Points on a hilly landscape, in no order, each with its height.
From any point a climber steps to the highest of the 6 points nearest to it. It stops when none of these is higher. Distance is the straight distance between rows; heights are no part of it.
k_846: [ 29  10   8  21  -1   4  -2 -22   8  -5 -16  -9   1  16]  h=690
k_253: [ 30   2 -29 -18  19  20 -14   0   1  19 -15  30  24   9]  h=799
k_202: [ 30   1   8  20  12   4 -11 -24   5   3 -15   8   5  10]  h=814
k_759: [ 23  -5   5  17  12   3  -7 -18   6   2 -18   3   0   3]  h=764
k_930: [  1  -9  40  13 -51   1  14  31  -6  -7  30 -37  -3   8]  h=705
k_581: [  8 -11  33  15 -40  -2  16  19  -3  -7  23 -39   0  14]  h=847
k_383: [-20 -11   4   2  16 -13  -4   2   2   2  -5   6  -8 -12]  h=689
k_382: [  1 -13  50  23 -55   5   9  39  -8  -6  39 -30  -5  -1]  h=572
k_560: [ 19   2 -40 -29  15  20 -12  10  -3  18 -24  31  15   1]  h=361
k_414: [-44  -4 -12 -21  17 -15   2   6  -7   1  24   9  -2 -25]  h=794
k_899: [-25   9 -48 -29  25  -4  -7  12 -14   6  -5  26 -14 -20]  h=577
k_545: [ 14  -4  25   9 -25 -10  14   2   5  -6   5 -41  -2  13]  h=686
k_673: [ 15  11 -49 -43  13  26 -13   8   4  15 -30  34  16  -3]  h=333
k_870: [ -2  -2 -29 -10  22   4 -15  14 -11  14 -14  28   0  -6]  h=560
k_523: [-26   0 -32 -18  24 -10  -8  14 -10   9   1  19  -8 -18]  h=707
k_742: [-16  -5  45   6 -49   4  11  32  -8 -12  27 -29  -6  -3]  h=664
k_670: [ 45  11  -3  21   5  19  -2 -36  16   2 -14  15  21  27]  h=627
k_538: [ 42   8   4  25   0  12  -3 -35  13  -4 -16   2   6  26]  h=662
k_987: [ 43  18   1  30 -11  14   4 -34  13  -6 -12   0   7  39]  h=678
k_591: [ 38  -5 -12   3  18  19 -15 -13   4  16 -11  29  17  10]  h=834
k_35: [ 28   2  14  21 -13  -6   9 -11   8  -6  -3 -34  -4  28]  h=459
k_853: [ 16  -1  15  14   2  -6   1 -12   7  -3 -14 -16  -5   7]  h=693
k_353: [ -5  -3  34   1 -31  -4  16  14   4 -10   8 -34  -3   4]  h=674
k_422: [-32   6  37  -7 -42  -1  13  17  -1 -15  16 -15  -4 -17]  h=485
k_676: [-13   9 -44 -19  20   7  -7  14 -12   7 -14  32  -8 -13]  h=561
k_155: [ 16  -6  -4   7  20   4 -15  -7   3  12 -18  21   4   0]  h=684
k_40: [ 30  -7  16  26 -29  -7  16   2   3  -6  18 -43  -5  35]  h=845
k_411: [-34  -3 -25 -22  25 -14  -6   9 -14   3  13  14  -6 -19]  h=762
k_460: [-29  -4  30  -6 -14 -10   6   4   9  -9   4 -18  -4 -15]  h=11
k_359: [ 35   5   7  23   7   4  -5 -25   8  -4 -18   1   2  12]  h=749
k_686: [ -7  -9   9   7  11  -8  -3  -3   7   2 -10  -2  -3  -7]  h=571
k_535: [-11  12 -52 -34  19  12 -13  14 -14   9 -17  33  -5 -15]  h=489
k_615: [ 45  18  -3  42 -25  14  12 -30  12  -6  -9  -4  13  62]  h=819
k_55: [  3  14 -51 -36  17  18 -15   9  -3  12 -30  36   8 -10]  h=408
k_935: [  9  -5   3  10  16  -2 -10  -8   4   5 -17   4  -2   0]  h=706
k_423: [-49   2 -14 -40  21 -14   6  10 -25  -6  44  10  -9 -42]  h=490
k_727: [ 32   3   9  22 -10   1   7 -21   7  -8 -12 -19  -3  26]  h=542
k_120: [ -7  -4  26   1 -20  -8  11   7   4  -9   1 -30  -2   2]  h=609
k_270: [  2  -8  -9   4  20  -3 -12   2   2  10 -12  16  -1  -3]  h=633
k_971: [ 45   5  -2  14  11  16  -7 -31  11   7 -13  20  17  18]  h=703
k_601: [-20   1  38  -1 -43   0  14  23  -3 -10  19 -27  -4  -6]  h=606
k_722: [ -6 -10  19   8   4  -9  -1  -6  11  -3 -13 -13  -4  -6]  h=521
k_624: [ 11   2 -34 -15  20  15 -16   9  -6  17 -19  34   8  -2]  h=413
k_15: [-37  -1  30 -13 -22  -6  11   7   3 -12  13 -14  -2 -22]  h=82
k_489: [ 14  -3  20  11 -11  -7   8  -6   4  -9  -8 -34  -5  12]  h=643
k_479: [-16 -10 -16  -2  24  -8  -7   7  -5  10  -8  20  -5 -12]  h=731
k_181: [-41  -9  22  -9  -4  -9   5   2   6  -4  10  -6   0 -24]  h=332
k_249: [-49  -5 -14 -28  22 -16   3   8 -14   0  28  12  -7 -33]  h=746
k_660: [ 42  14   0  42 -22   7  10 -22  10  -9  -6 -18   3  54]  h=752
k_960: [-38   5 -39 -33  25 -15  -2  13 -17   1  16  18 -13 -28]  h=580
k_143: [-51  -1  14 -21   4  -8   7   0  -7  -8  35   5  -4 -38]  h=615
k_250: [ 33   5   4  41 -20  -1  13 -15   7  -9   7 -32  -1  47]  h=270
k_18: [-43  -8   0 -11  14 -14   1   4   1   2  17   5  -4 -26]  h=808
k_732: [-51  -1   0 -30  16 -11   4   7 -16  -8  42  10  -3 -39]  h=507
k_662: [-26  -7 -12  -6  23 -11  -8   6   0   6  -2  12  -5 -16]  h=778

Where does a climber stop that starts at each point below?
k_270 => k_18
k_535 => k_18
k_727 => k_202
k_870 => k_18
k_460 => k_581
k_489 => k_202
k_35 => k_581
k_250 => k_581
k_673 => k_591
k_423 => k_18
